A landscape with many valleys, sampled at points; each row gives a point and its height.
A ball rolls from a point to the lowest of its 2 nearest points, and stops where none of them is lower. Distance is the straight distance between rows; heights are no part of it.
pela height 3.96: [ -7 -41  -5  -9   4  -7  10  16  -5  24  -2  -9   5  23 -21   1   3   0
 -11 -12 -13  16  17  18   1  -5   8   8   8]
nis height 3.31: [ -8 -20   0  -3   6   3  17   3   5  22  20  10  -5  11   4 -11  -6  -8
   7   1   4  25   0   7   6  -5  15 -18  -9]
Fum height 6.40: [  1 -15   4  15  -3 -22  -6  -9  -3   5  12  -9  13  14  -1  20   9  12
 -13   3 -11  -1  15  -6  -3 -17   9 -15  11]
tedib height 6.12: [-14  -1  -4   1   8  14   1  -2 -20 -14   0  -4  -2  -9  14 -11  22   8
   8   9  18   0 -15 -43  -4 -29  -3  10 -12]
puvo height 2.40: [ -1   0  17 -26  11  -8  12   7  12  15 -10  16  12   9  25  17   6  -1
   7   6   7   2   0   9  29 -21  23  17  -7]
Mumu height 6.72: [-27  14  -3   3  -6  -1   4 -24 -14  -2  -2  10  11 -20  -1  20 -25 -12
   7  -5  35  -3  10   9  -6   5  -9  -8  11]
Vute height 6.27: [-10   0   2  -9  11  20  -5   8   7   1  32  18 -24   8  10 -21 -18 -12
  22   6 -12  22 -20  25  18  -7  -1  -1 -25]
sib height 3.57: [  8   8   4 -15  26  12   3   7  -2  14  -4  -5 -13  22 -15 -21  40  -1
  29  -4 -10  15  -4   1  16 -23   1  -9 -34]
Tepe height 5.39: [  5 -14  12 -13  20 -10 -21   1  -7  12  -2  -6  -7   7  17 -11  20   5
   2   0 -13  15 -11   0   7 -13  11  -1 -10]
kun height 5.47: [-14  -7 -20  18 -27   9   3 -10   0  -9  12  -3  -5   1 -20   3 -18 -13
 -27 -11 -13 -16  12  23 -20  21   2  28  32]
sukeb height 6.78: [-15  15  -8  18 -26  -3   3   3  27  -5  30   3   8  -7  27  15 -14   6
 -19   1 -22  14  27   5  -9   2  18 -19  10]
geve height 3.72: [ 10  15  21   9 -15  -6  -6   0  13 -28  11 -17  -4   7  23  -7   8   4
  31  -3 -22   3  -3 -22  10  -5  -4  15   0]
Teze height 3.54: [ 12 -31   8 -17   3  -2  13  18   8  32 -12  -6  -2  26 -18 -12  12  -1
   1  -7 -11  27   4  13  -1  -3   5   6  -9]
bim height 7.15: [ 19  30   8  -8   2   1  -5  -1 -11  -7 -23 -10  -6  -8  16  14  -5   7
  14 -15  -9 -28  -3 -30   3  14 -10  18   7]
sugo height 5.51: [  8  14   0  -3 -27  -4  12 -12  27   4  -3  -9 -10 -10  -2  11 -22  -1
   6  -8   7  -4   5  -3 -20  39   1  15  15]
rar height 4.93: [ -6  -2  -9  27  -7 -14  -8 -33   0   6  -2   0  -5 -19 -15  13 -11   2
 -18  -1  -1   2   8   5 -28   9   1  15  20]
bomot height 3.03: [-12   2 -18 -26  17  11  -8  13   0 -10 -11   3  -4  14 -13   7  18   3
  17   3  10   4  -4   1   8  -8  -6 -31 -37]
pizon height 4.88: [-14  32  32 -10   4  -2  11 -13   2 -16  10  -6   5  -8   7  -9 -17   4
  25  15  14  -8 -10   6   3  -1 -10  -5 -10]
Tid height 6.14: [-10  -9   0   8   4 -12  -7  -8 -10  -4  13   2  16  11  -1  16  31   1
  -6   9   5  -2  -7 -19  -1 -30   0 -13   2]
Barun height 4.68: [  5  18   0  -7  10   8  -5   7 -14  -8  -9 -17  -7  -5 -13 -15  44   1
 -10  -4   5 -12  -4 -25  11 -11   2 -12 -16]
Zokip height 6.66: [ -8 -25  -9  22   0 -17  11 -20  -8 -10   3   4  -2   0 -32  -7  -7 -23
  -9  -1  -1   1  21  15  -9  -1  13   1  19]
veb height 8.17: [ 13   4 -21  -2  -6  -9   6  -1 -18  -5   1   4   1   3  24  -9 -33 -20
   5 -10  11 -17 -19  23   7   8 -12   2  31]
tud height 4.85: [ 13  29 -14 -27   5  -7  -9  -4  -8 -16  -1  -7   7   2 -22   3  22  12
   5   3  36   4 -13  -2  -6  -2   8 -23 -30]
pipu height 7.12: [  5 -14   1   9  12 -22 -13 -23 -16   3  -9  -4  18   0 -30  21   6   7
 -29   6 -12  -7  25  22 -16 -17  12  15  12]
Rado height 6.21: [ 16  -8   8   7  -6   9 -21   5  13   0  18  -3  -2  -5  16  11   9  24
 -24  19 -25  -5   8  -4   3   7   3  -8   6]
mevi height 2.61: [  8 -28  -7  -3 -13  16  -5  13  12   7  27   0 -18  20   1  -4  10  -9
 -19  13 -23  16   2  22   4  10   0  -1   6]
dapeb height 4.27: [ 14  17   4 -16  14 -14 -15 -11  -6  -5   0 -13  -1  -2 -10   7  36  11
  -8  -2   3 -15   3 -18  -4  -9  19 -10  -6]
Gegi height 7.50: [ -2   7 -21 -14   5  -3  -4  -6 -20 -24 -17 -12 -13  -9 -11   1  11   0
  14 -11  10 -28  -8 -35   4 -10  -4  11   1]
reka height 5.62: [-13 -14 -21   8   3   3 -20  -1 -15   1 -25  13   6  -9 -35  -8 -13 -10
   4   6  33  17  11   6 -21  -6  -1  -1  -9]
vufib height 5.21: [  0   8   9   2  -8 -25   8  11  29  12  10   6  17   7  22 -11 -26   6
  -6  -9  -5  23  26  10  -5  -4  42  15  -2]
roza height 5.11: [ 15 -11  20  -6  16 -15  -3  11   4  25 -14   0  10   3   8  -4  21  17
 -16  -6 -10  15 -12   0  -4  -8   6   2 -23]
rari height 4.28: [ -3  12 -12  -6   9  -9 -13 -22  -2   5 -12   3  -1  -9 -35  36  21  -3
  -8   5  14  -9  14  -6 -17   7 -10  -4  -1]
Mude height 7.11: [ -2 -22 -14   8   8  -5  -2  -8 -16  -4 -12  -4 -17   5 -22  -9  13  -4
  -4   2  -3   8 -13   6  13 -14 -16 -23   5]
Fab height 4.46: [-17  11  15  -2 -12  -7  -3 -16  -8 -19  15  -5   1  -4  25  -9 -14  -1
  24   2   8   7 -21 -10   5  -8   0  -7 -14]
dubap height 5.94: [ -2  -6 -11  -5 -26  15  15  20  32  -8  28  17 -13  10  -1 -12 -21 -20
   0   6  -2  11   1  14   0  20   6   5 -17]
ton height 6.94: [-11 -11 -26   9   8  17   2  -7 -15 -13 -10  18   2 -12 -13  10  -4  -8
  16  -6  26  -5  -7   8   8 -15 -10 -21  -6]
fen height 5.22: [-15   5 -17  24 -23   7  -6 -29   6   4   9   0 -15 -14 -20  11 -24 -14
 -17  -5  -8  -3   9   6 -35  20   4  31  34]
Puf height 6.18: [  0  21  -3  20  -5  -2  -2 -21  -8 -10   0  -7   6  -8  29  10  -8   0
  -7  -1  -7 -23   5   5   0  -3  -5   4  50]
lub height 6.42: [  1 -18 -11   3  -4 -20 -10 -12   3  -3   5  -5 -21  -1 -17   3  -9 -12
  -5   3   3   4  25   9   4  15   6  -7  20]
nuf height 7.00: [-20  11  16   6   1 -14 -12   0  10  -5  16  -3  10   7  25  19   5  13
  15   8 -22   6  10 -15   0 -10  12 -15 -11]
lak height 6.65: [  6   3  -8  21  24   4   2 -19 -27 -12 -12   1  15 -11 -31  16  42   0
 -21  -7  -5 -21  -2  10  -8  -7  -8  -5  -3]
reges height 2.67: [ -1  -7  19  -2  17  15   5  12  19   0   6  -4 -12  13  -4 -18  15   0
  20  -5 -23  15  -1  26   7  15 -13  -2 -17]
gire height 4.78: [ 10  13  17  -3   3  -8  30  -3   7  -3   3 -10  11   0  10   9 -12  10
  21 -15 -13 -28 -12  -7   5  19 -13   0   2]
pev height 2.81: [ -8 -11  -4  -5   3   0   6   1  -3  25  36  26   4  11  22   2 -19 -14
  -8 -13   8  33   7   5  13 -16  17  -7 -11]
Dez height 3.73: [-10  -6  11   3  -7   8  23   1   9   8  35   4  -3  10   9 -10   4  -6
   8   6  -6  10 -16   6   5   5  -1 -12  -6]
mipi height 3.25: [ -7 -13 -18  11 -11  -7 -10   0   2  -1  31  23  -4   5  19  -1 -16 -26
 -18  -3   9  30  10  10   9  -3   8  -8   5]
tagi height 6.63: [-13 -20  -3  13 -12 -26  -3  -4  11   9  12   4  14  10  -2  13 -13   5
 -14  -1   2  15  17  -2 -11  -6  13  -7   5]
nezi height 7.78: [-20 -18 -30   7 -13  12  13   0  -5  -1  -7   6 -12   1  -2 -11 -24 -19
   0 -11  13  16 -12  29   6  12 -21  -3  10]
Dapun height 5.67: [  9  35   6 -21   4  -1   0 -11 -26  -5 -27 -15  -4 -19   5 -15  -1   5
  10 -12  27 -14 -26  -8  -2   0 -18   0  -9]
bigig height 7.27: [ 11   9 -15   5  12   4   7  -1 -38 -12 -24  -3   3  -4  -2   2  -5  -9
   4   0   2 -32 -11 -24   6 -19 -17  20  20]
denob height 5.46: [  4  36  11  -3 -18  -5  10   0  23 -16  23  10   2   5  23  -1 -31 -11
  10  10  -5 -16 -15  26   1  18  -9  13  -5]
Dev height 4.09: [ 14 -19   2  15  -3   4 -16  12  15  15  -8  -1   4  -5  -5 -12   1   8
 -15  -2   9  11  27  -8 -20   8  26  11  14]
dav height 7.20: [-26   6  15  -9  14 -11 -14   2   4  -8  17   2  16  11  23   6  20   1
  28   0  -6  10   1  -4  -1 -14   9  -5 -29]
nufuf height 6.87: [ -6  11 -16   4   9  -4  21 -21 -18   1 -25  -1   5 -17 -22   9   5  -3
  -2 -12  18 -20  -7   8 -14   6 -25  -4  12]
Rupos height 6.90: [-26 -15  -3  12 -14  -2  -2   8   8   3   6   8   7   0 -12  -4 -18  -5
   0  -4   8  12  11  -8 -20  21   5   2   5]
suno height 4.84: [ -2  -9  -8   3 -18  -7  -7  19  20  21   3   7   8  10  21 -18 -24  -3
 -17 -15   1  17  20   5  -8   0  46  31  19]
Dal height 5.63: [  4  12  13   7  -3  -1   7 -14   7   1  -9  -5   1 -24  16  -4  -2  12
  -4   0  20  -8  -8  -6  -6  16 -10 -11   6]
Padu height 5.91: [ 10  -3   1  25   7   4   1  -6 -20  -3 -22  -7   0 -22  -1   0  30  -1
 -16 -30   7   0 -25  -1   7   2 -24  -5   1]
lom height 6.89: [ -5 -24 -25  22   0   0   3  -3  -4  -4   6  22 -10 -13 -18  16 -27  -5
 -10  -5  -9 -10  -7   5  -1  10  -5  -6  12]
sog height 4.62: [ -1   5  -3  14  -3 -19 -13 -35   0   5 -11   0  -7 -13 -34  30   9  -8
 -15   7   6   6  14   0 -26   2  -9  11  14]
piziv height 6.64: [ -5  -6   6 -13  -7 -11 -14 -11  16  -4   8 -13 -21  -5  -2   0 -16  -8
  -3   0 -12   5  17  14  -4  32   7  -3   6]
lilu height 4.81: [  8  -5 -23 -27  13  -8  -6  11  -2  11 -36  14   9   5 -25  -4   0   1
  -4   4  39   9  10  13   0 -15  17  -5 -10]
dori height 3.12: [ 20   2  19 -19   8 -24  -2   6  14  14 -21  -3  14   6   0  12  15   9
  -4   1  13  -3  27   2   1  -4  26  10  -3]
fakol height 3.85: [ 11  17  -9 -13   9 -24 -19 -14  -2   5  -7   3   8   0 -18  26  26  10
 -12   7  16  -7  12  -8 -16  -9  16  -8   3]
Fav height 6.68: [ 23 -17  -4  27  -4 -23 -11 -11   3   0  -1 -20  20  -4  -5  31  12  26
  -9 -21 -16   4  22  -1  -5 -15  11  -1   7]
fizok height 3.60: [ -6  18 -14 -22   1  19  -9  13 -14 -18 -22   3   2   4 -15  11  21  -3
  15   0  16  -7 -10  -7  12  -5 -27 -24 -24]
vov height 6.97: [-16  11   4  -3  -2   1  12  -8 -22  -8  -3  -3  20  -4  16   8 -22  -8
  10   0  36  -7  -1  10   3  -2 -21 -14  15]
naki height 7.19: [-12  10  -6 -13   3   2  11 -16   1  13 -26  -5  -7 -24 -25   0   2   6
   4  -6  26  -1  -2  -2 -28  17 -11  -7  -6]
Tedu height 6.00: [ 15  41  -3 -14   4   3   0   6 -36   9 -37 -10  11  -2  -5 -12   1  -5
  -2 -12  27 -15 -14  -4   7  -4 -26 -11  -5]
Kat height 6.73: [  6  -5  -6  -8  -9  28   5  17 -19   0  11 -12   0  14  32  -3   9   2
 -10   3 -26 -17 -24  -5   6  -5 -23  21  30]
Dudaz height 6.58: [  0   7 -23  11  10  11  15  -9 -20 -10 -36   6   5  -7 -25   2  19  -7
  -1  -9  24 -12 -10  13   6 -11 -27 -15  -3]
vazo height 7.66: [ 11  19  26  -2   4  -9   2   1  20   6  -5   5   8 -14 -27  -3   0  12
   9   8  14   7   1  -1 -21   9  -4  -3 -38]
Bom height 6.55: [ -7  25  15 -15  11  17  16   9  -6 -22  -7  -8  -6 -14  -3 -21 -11   6
  26  19   7 -17 -11 -27   3 -17 -12  20 -21]
gava height 6.91: [  6  -5   8  13  12 -10 -16 -26 -25   2  -6 -17   9 -13 -35  10  28  11
 -35  -6 -11  -6  13  13  -5  -8  -5  -1   5]
dem height 7.41: [  1  17   2 -11   3  24  19  10 -20   0  -5  -9  -5  -1  20 -31 -15  -1
   4  19   9 -16 -21 -16  12 -14 -16  -1  15]
Lelaz height 4.99: [ 14  22  20  -3   2  11   3  -2  -5  -8 -15 -17 -10  -5 -11 -31  23   3
   3   9   8  -5 -10 -18  20  -9 -10 -17 -25]
daz height 6.16: [ -9   8   0 -16   7 -18 -23 -16 -10   0   1  -1 -18 -11  -2  13  -3  -1
  13   3  10  -7  -2  -7  -3   6   4 -15  -7]
Rigo height 2.30: [-17 -10  -2 -13  11  -7   2  11  -7  23  11  27  16   4   6   1 -33 -15
 -19  -9  17  23  20   4  11 -10  20  -1 -14]
maliz height 5.52: [  1   2  16   1  -8 -37   8   2  21  17   3   5  16  11  27   4 -14  12
   4  -1 -17  25   3   8  -1 -13  30   5 -10]
pineg height 3.10: [ 13 -11  15  -3  12   7  10  10  11  22   1   4  -4  18 -13 -11  31  -3
  20 -10 -12  30  -1  15   5   1  -6  -2 -25]
gemed height 5.96: [ -2 -14 -14  27 -15  20  13  -1  17  -7  20   6   1  -4  14   1   3  -8
 -24   2   0  -8  17  15   2   9   1   3  32]
kiso height 4.41: [-14   3   0 -10   5  22  21  10  -7  -5  18   2 -18  13   8 -15  -3  -5
  30   5 -19  -6 -17 -23  14 -10 -12  11  -6]
Tovup height 7.60: [-18   8  -3  -7   7  17   9 -10 -16  -9  -2  -8 -11  -6   3 -13  -2  -6
   8  14  13 -20  -2 -15  16 -13  -5 -19  16]
Vav height 7.29: [ -6 -15  -9  -4   1  12   2   0 -18   4 -12  -4 -16   6  -1  -9  11  -2
   5  -3 -12  10 -33  -5  15  -6 -29 -18  -4]
risel height 6.93: [  5 -13 -19   7   9   5  -1  -4  -6  -3  -2  15 -10 -11 -18   7 -14 -10
   9   6  24  -7  17  -3  11  -8   7 -22  -6]
fuv height 3.63: [ 21 -20   5   0  11  -9 -11   8   9  18 -21   8  10  -1   9   8   8   4
 -16   0  14   8  20   0  10  -9  26   8   7]
tuz height 1.82: [ -1  10  16 -32  23  -9  -4  14   0  12  -5  15   9   7  10   4   0  -4
   5  23   5  -5   0  -6  19 -26  25   0 -18]
mefi height 5.71: [  7  12   2  -3  -5  15  15  16  32 -16  22  10  -7  12  11 -15 -16 -17
  20   3 -10  -6  -5  33  16  22 -10  11  -6]
Begik height 6.38: [  2  14   6   5 -14  17  -7   3  22  -9  21  -5   1  -6  30  12   0  15
 -19  10 -29 -19  -3   1  -1  18  -5  -3  11]
ranok height 6.05: [ -9  -1  -3 -11  13  22 -16   8  -6  -6  10  14 -15 -10  16  -9 -23  -2
  18  12   1   9 -10   1  17  -1   2 -17 -28]
lal height 4.70: [-11   9  16  -5  15  28   5  12   8 -15  23  -4 -14   7  12 -20  -2   5
  18  10 -33 -17 -10  -8   9   6  -2  11  -5]
falan height 3.68: [ -3  -8  -4 -23  13  -2  -6   8  -3  -5  -4  14   2   7 -16   6  -7   2
  27  -1  18  11  -8  12   4  -5   9 -19 -44]
rufak height 5.83: [  3  -1   9   1   9  15 -17   7  16  -3  16  22 -10 -11  10  -3 -21  -1
  -2  21   6   7   7   2  10  12  16 -17 -20]
Ganek height 6.46: [  1   0   5 -13  23   9  -5  14   9  10  15  19 -17  14 -13 -17 -17  -5
  26  10 -16  20  -8  23  19 -23   0  -6 -37]
lev height 3.16: [ 23   6   6 -25  18  -4   1  12  -9  10   1  -5   2  25 -11  -9  48  -2
  15  -6  -3   8  -2  -8  17 -24  16   5 -26]
sases height 2.19: [  0 -18   6 -10   0  17 -12  17   4   2  12  -6 -21  16  -1  -6  11 -10
   7   8 -29  19   3  13  20   9 -15 -11   0]
Kaz height 7.26: [  5 -17  -5  25 -16  13  16  10   2  -5 -15   6  13   2 -13   2  -6  -9
  -9  -2   7  -4   6   5 -10  17 -29   8  27]
Fulaf height 7.54: [  6   4   7   4   3  18  11   6 -13  -5  -6 -12  11  -2  -6  17   9   2
 -12   0 -10 -31   8 -13  13   5 -32  -8  22]
foni height 4.39: [  9   1  13  -8  -3  16  15   9   8  -8  -5   3  -6   2 -10  -3  -4  -4
  24   9   3  -2  -7  -3  18   8 -22 -18 -16]
para height 6.28: [ 19  14 -11   3   1   8  14   7 -22   1 -39   1  14  -4  -2  -6   6 -10
   0 -19  30  -4 -16   5  14  -8 -33 -12  -3]
sos height 2.45: [ 16  14  22  -9  20 -22  -2   4  18   9   3   9  13  14  -4   6   6   8
  10  11  -6  -9   8  -2   4 -14  23  -2 -19]
gal height 5.60: [ -2   2   7   5   4  15   1  10  24   3  12  21  -7 -19   4 -11 -24   9
  -1  12   2   4  -9  15 -18  26   7   0 -22]
kevek height 4.21: [ -5 -12  -5 -20  12 -14   0   9   4  10  -4  12  -7  -3 -22   0 -23   3
  18  -8   5  13  -2   9 -13  12  13  -8 -38]
guza height 6.34: [ -9  11   2 -13   9  17   0  12  -5 -19   2   2  -4  -5   3 -10  12   6
  27  14   9   1 -10 -38  -3 -18   2  19 -35]
mag height 5.72: [ -4 -12 -20  18 -41   9  -1  -2  17 -17  22 -12   2   3   3   5  -4  -9
 -22  -8  -5  -9  18  23 -15  16   3  18  28]
Kive height 4.13: [ -1 -38 -10  -3  -3   5   8  20  -6  25 -19   2  10  23 -19   2 -11  -7
  -5  -7   0   5  16   4   3 -15  22  29  24]
beg height 6.75: [  0  22  15 -16  10   6  20  22 -13  -8 -17 -11   4  -3   9 -23   0   4
  11   6  -2 -18   0 -31   0  -2 -18  37  -5]
rasam height 3.42: [ -7 -26 -19  16  -4  23   1  10   8  18   8  11  -5  -4  -5 -26  -3   0
 -21  13   9  19  -2   8 -16   2   9  -7   7]
zelak height 3.00: [ 19  27  21  -5  16 -22 -19  12  11 -15   2   1  14  14  -5   7  28  17
  15   7 -14  -6  -1 -23  -2 -19  13   9 -36]
potu height 6.57: [  5   8   1  -8 -16  11   5  17   5   4  11  -2   9  12  37   1   5   0
 -18  19 -17 -23 -20  11   4   9 -18   5  23]
led height 5.88: [-14 -11 -11   6   9   2 -10  -6 -24 -15   2  -9  -8   3  -7  -4  37   0
  -7   4  -6  -1  -8 -35  -1 -33  -2  14   2]
Med height 6.96: [  5  27  12  -4  -8  -1   4   9 -10 -16 -17 -21  -1  -9   9   5  10  16
  -2  -7 -10 -24   9 -48  -2  -1 -10  39  -2]
Tafos height 7.45: [  6  14  -2 -19   1   3   0   2   8  13 -26  -2  -4 -14 -39  -4  11  12
   2   2  25  11   3  -5 -23  16  -1 -13 -35]
Foduk height 6.37: [ 12  -4  11  17  -5  14 -11  -6  -7  -8   8 -27  -3  -4  21  -4  37  20
  -6 -23 -22   3  -6 -24   8 -11  -4  13  -3]
ner height 5.59: [  9 -25  -3  28  12   0  -4 -10  -3   0  -9   1   3 -14   0  -2  20  -2
  -9 -19   9  11   1   1  -8   3  -1  -5   4]
gif height 3.65: [-23  -1 -11   8 -12   6  -6 -10  -7 -10  28  11  -4  -2  34  -6  -9 -18
  -4  -6   3  11 -11   7  13   0  -2  -6  15]
kol height 4.12: [  2   0  14  -2  -3  16  29   2  -5   5  16  -8  -3  16  14  -8  16  -3
  27  -6 -12   3 -28 -14  12  -5 -18   5  -4]
mam height 6.60: [  4  14  30 -12   3  -9 -15  -9  19  -7   2 -13 -16  -1 -14   4   3   2
   9   3 -20  -4  13   7  -1  28  -7   2  -9]
Sofu height 6.43: [-26   6  -7 -10   2 -22  -2 -23  -9  -1   9   9  -4 -13  -7  27 -16  -6
   3  -6  17  -8   4  -1  -6   7   2 -18  -5]
Zud height 6.41: [ -7  -5   4  27  19   7  -4 -27 -30 -21  -1   0   8  -7  -3   4  30  -4
  -9   1 -18 -15 -11   7   0 -18  -6   4  10]
Kem height 4.05: [  5  25   6 -16  -3  11  13  11  -8 -14 -20  -3   8   6 -17   3  -1  -6
  17  13  14 -17  -5 -12  19   0 -32 -20 -12]
momem height 6.88: [ -1 -33 -16  17  11 -12   7 -11 -15   3  -7   8  -8   6 -31 -10   5 -17
  -6   6   4  10   8  22   1 -19   9  -7  11]
kisoz height 7.52: [ -4 -12  -7 -22  27 -22 -12  -7 -23  10 -17   3   3   0  -3   4  12  -3
 -15   1  10 -10   2  10  12 -28  26  -2  14]
lupa height 5.23: [ 13  42  24 -14  -1   3   4  -6  11  -7   8   2   4  -8  21  -6 -38  -4
  22  11   8 -12  -9  17  -2  16  -8   9   5]
tiza height 5.93: [-15 -16 -12  17   7  -1 -17  -8 -12 -10 -28  16  -7 -11 -33   2  -5 -17
  -8  10   5  11  11  16 -11  12 -16  -2   8]
rimup height 6.09: [ 25  -6   8   8  -6 -15   1 -13  20   3   5  -7 -11 -13 -11  17  -4  16
  -6  -5  -5  -9  14 -12  -7  14  15  -8   2]
fef height 7.32: [ -7 -14  -4  -6  18 -31  -6 -15 -13  18 -18   9   7   2 -14  16  -3   2
 -27   3  -2  -9  14  22  -1 -18  21   5  19]
niv height 6.33: [  2 -22  -7  20  -3  14  -6 -10 -12 -14  18  -2 -14   7   5  -1  14 -16
  -5  11 -16   0  -9   2  15 -12 -12   5  32]
ves height 5.31: [ 14  28  23   1   1   6  11  -3  -4  -1 -17 -16   2 -19  14 -22  11   8
  -4  -6   6 -10 -23 -12  10   8 -16  -5  -7]
Todon height 4.02: [  9   7  20  13 -13   2  -2   1  29 -21  18 -12   1   3  29  -7   7  -1
  17  -3 -11   8   1   3  11  13   2   2   5]
gega height 5.17: [  1   9   3   0 -12  -1  29   4  15   5   0  -1   9   1   6   9 -32   0
  17 -13   2 -12   0   5  -9  34  -9   5   1]
keteg height 6.81: [ -6   4  11   9  -3  -5   0   4   8  -4  32 -16  -3  10  25   9   5  22
   6   6 -42   4   2 -19   5 -21  19   3  -3]
Kulan height 7.99: [  6  -9 -30  -3 -13   6  19  17  -2   5  -4   1  -3  16  11 -11 -20 -20
  -7  -1   2 -10  -8  29   9  14 -19  -2  27]
futu height 7.09: [ 15   9 -11  -2   7  -2  -2  19 -37   0 -20  -4  10  12  14  -1 -10  -4
  10  -7  -1 -15 -12 -22   6 -11 -29  12  15]
lubu height 6.59: [ -4  -9  12   3   2   6 -10  -8  -7  -4  21 -30   0  15  20   5  33  17
   7 -10 -25   9  12 -16   6 -21  10   5   6]
kep height 5.36: [ -6   4 -11   1 -16  20  -5   7  22   5   2  18 -17 -23   3  -6 -21   1
 -17  13   3  -3  -7   6 -22  37   1   0   1]
Latik height 4.06: [-24  16  -3   4 -14 -11  -9 -14   1 -17  27  -3  -5 -11  36  -5 -21   0
   1   1   1  11 -16  -4   2   5  13 -11  -1]
bisa height 5.82: [ 21  -3  -7   5 -15   0   1 -18  15  -3   3 -13 -19 -18  -5  24 -10  11
 -12 -17 -14 -13  11   0  -6  29  -4   8  23]
vipu height 3.67: [-14 -15  -1  -2 -13  -6  14  16   7  17 -21   6  17   7 -11  12 -19   0
 -11 -15   6  -8  22  -8   8 -16  35  35  25]
Neka height 5.09: [ -4  -5 -11   6 -27   5 -15   3  25   5  10   3 -10 -12   0   5 -10  14
 -29   1 -13   1   0   4 -37  29  10  14   6]
zibom height 5.92: [  1   9   0  28 -13  -5   1 -23   8  -8   5  -2   4 -17  23   7  -5   6
  -6   9   8  -9   2  -8  -1  -2  -2 -13  29]
podet height 6.15: [  5   1   8  21  -2  -2  -6 -14 -19 -11  -8 -20   3 -12  10   2  29   5
 -14 -15 -10  -8 -16 -11  11  -8 -21   4  13]
rivo height 2.97: [  0 -24 -11  -7  -6  13  -8  26  15  28  14  14 -13  12   6 -17  -1 -10
 -30  20 -13  24   8  22  -2  10  13   3   5]
rori height 6.56: [ -2  23   7  12 -26  -2  -1  -8  33  -3  16  -4   1 -15  19  20 -14  19
  -7  12 -23  -3   8   3 -14  20   4  -5   7]
logu height 4.50: [ -6 -12 -10  24  -9   6 -21  11   9  16   2   2  16   6   2 -12 -16   0
 -24  -6  -3   6  26   2 -19  -9  43  29  33]
bib height 3.04: [-23  -6  -2 -16   6 -17   4  10   0  25 -15  15  19   0   0  10 -16  -4
 -11 -14  16   3  25   3  -1  -6  36  14   4]
Fani height 6.17: [ 13 -15  -6  27  -3  22   8 -11  -1 -16   9  -7   4  -4   5   6   7  -6
 -17   2 -16 -15   6  23  14  -3 -15   6  37]
gef height 7.40: [ 16   1   8   8 -15   8  12  13   1   1 -12  -2  17   4  -1  17   4  -6
 -10   3   2 -15   6   1  10  19 -34  -3  23]
Zad height 5.26: [ -1 -18  -7  31   1  -5   1 -22  -2  -1   2  -3   4 -20  -3   3   6  12
 -26 -10 -12   0  -6  12 -15   8   1   3  17]
Kotas height 3.39: [ 17  13  28   6  -8 -10 -11   2  11 -21   8  -7   6  11  -3   0  22   3
  24   5 -13   8  -4 -25  11 -13  -7   6 -29]
Sev height 5.24: [  0 -17 -27  -4  11  -4 -15  12 -17  16 -43  14   9   4 -36 -11   9  -1
 -10  -5  23  14   6   7 -19 -11  12   9 -10]
Rerob height 7.10: [ -8  -9 -10  12 -28  21   4  22   8  -3   0   4  13   6 -12   0 -18  -3
  -1  -5  -3  -4   2  -6 -24  32 -11  14  23]
lil height 5.64: [ -3 -15   0  -4  11  -9 -34   0 -23  -7   1 -12 -18  -1  12  -8  18   0
  -2   3  -7   8  -6 -22   7 -20   9   9   3]
Zuke height 7.70: [-14  -3  12  -3  -1  16   8  -2  -3  -8  18 -14  -7   3   5   1   4  -2
  -9  10  -9 -20   9  -9  18   9  -4 -16  25]
fem height 4.37: [  5  -6  -1  21 -22  -1   9   4  33  -4  16  -7   3   6  29  -7   9   9
   4 -15 -13  17   2  15 -12  19   7   6  -2]
nimas height 4.72: [  5 -20   2  -8  10 -18   0   0   7  19 -13   3  -5  -7 -14 -10  -1  14
  -6  -6  -3  13 -10  -1 -14  14  10 -11 -17]
toli height 4.42: [ 18  12  24   0   3  10  30   7   6  -6   2 -14   4  13   4  -8   9   5
  20 -17 -21 -19 -25 -11  14   2 -18   9  -9]
tomu height 6.39: [-11  21  19 -22   0 -16 -18 -12  -3  -6  -3  -9 -12  -4 -14   7   4  -1
  15  10  -6  -1  -7 -13  -1  13 -14 -11 -14]
sepap height 6.92: [  9   3 -16 -10   8  24  11  23 -31  15   0 -10  -2  26  24 -15   0  -7
  13  -5 -15  -1 -18 -12  11 -11 -27  15  22]
Vidu height 6.69: [  4 -20 -16  21   8   3  -2  -5   1  -4  18  22 -10  -4  -1  18 -16 -15
  -1  -2   0 -13  13 -12  14   0   9 -15   7]
zapap height 4.33: [ 19   9 -16 -29  10 -26 -18   2  -2   2 -16   6   8   9 -23  12  19   1
  -3   0  34   5   5   4  -5  -3  17 -11 -12]
Gitu height 5.86: [  0  -1   2  -5  -1 -10 -32 -10  -6 -14   4  -7 -26  -6  13   5   0   6
   5   6 -17  -7  -3 -27   8   3  11   4   6]
det height 4.80: [ -4 -10 -14   9 -34  -7 -13   8  28  -1  14  -5   0  -3  21  -8  -2  13
 -23  -8 -16  17   4  14 -34  18  22  13  -4]
kuguz height 4.79: [ -9   2   7  -2  -2  22  24   9  11   2 -15   7   2  -1 -23 -15 -22   5
  17  14  11  10  -2  17  -3   7 -21 -21 -28]
sene height 7.88: [ -2   5  17   1 -16 -19   2  -7  14  17  -9  -7  11  -3 -26  -5  -7  13
   6  -3  15  13   9 -15 -43  12  11   8 -18]
fodob height 3.64: [-19  -2   3 -32  -3 -23   7  16   1  14 -20  10  23  12  -8   4 -15  -7
   2  -5  29  14  12  10  -3  -6  27  18 -14]
femu height 7.53: [-11 -10 -13  -7  -7  14  19  -3 -14   0  -2  -1 -14   0  10 -18 -24  -6
  14  -5   8   9 -28  16  19  -4 -18 -23  -4]
zakef height 5.79: [ 12  -2  15  12  -2 -27   1   8  25  10  15  14  14  11   7   5 -15  10
  14   1 -17  23 -10   5 -10  -2  13   5 -29]
vop height 7.24: [ 11  17   5 -17   5  12  10   6 -22   7  -4  -3  12   3  21 -16 -33   0
   9  13  22 -10 -15   3   7  -4 -19 -13  14]
guseg height 6.04: [ 15 -10   5   7   0  -5 -16  14  22  11  15  19  -5   3  22  12 -11  13
 -17  18 -12  10   9   0   5   1  20  -4  -2]

For each start below, name the point where the ball stops.
Fav | kol
mefi | Rigo
led | bomot
Gitu | bomot
gava | fakol
nuf | fakol
Begik | tuz
Vute | tuz
niv | fakol
Kulan | lub
Ganek | tuz
maliz | tuz
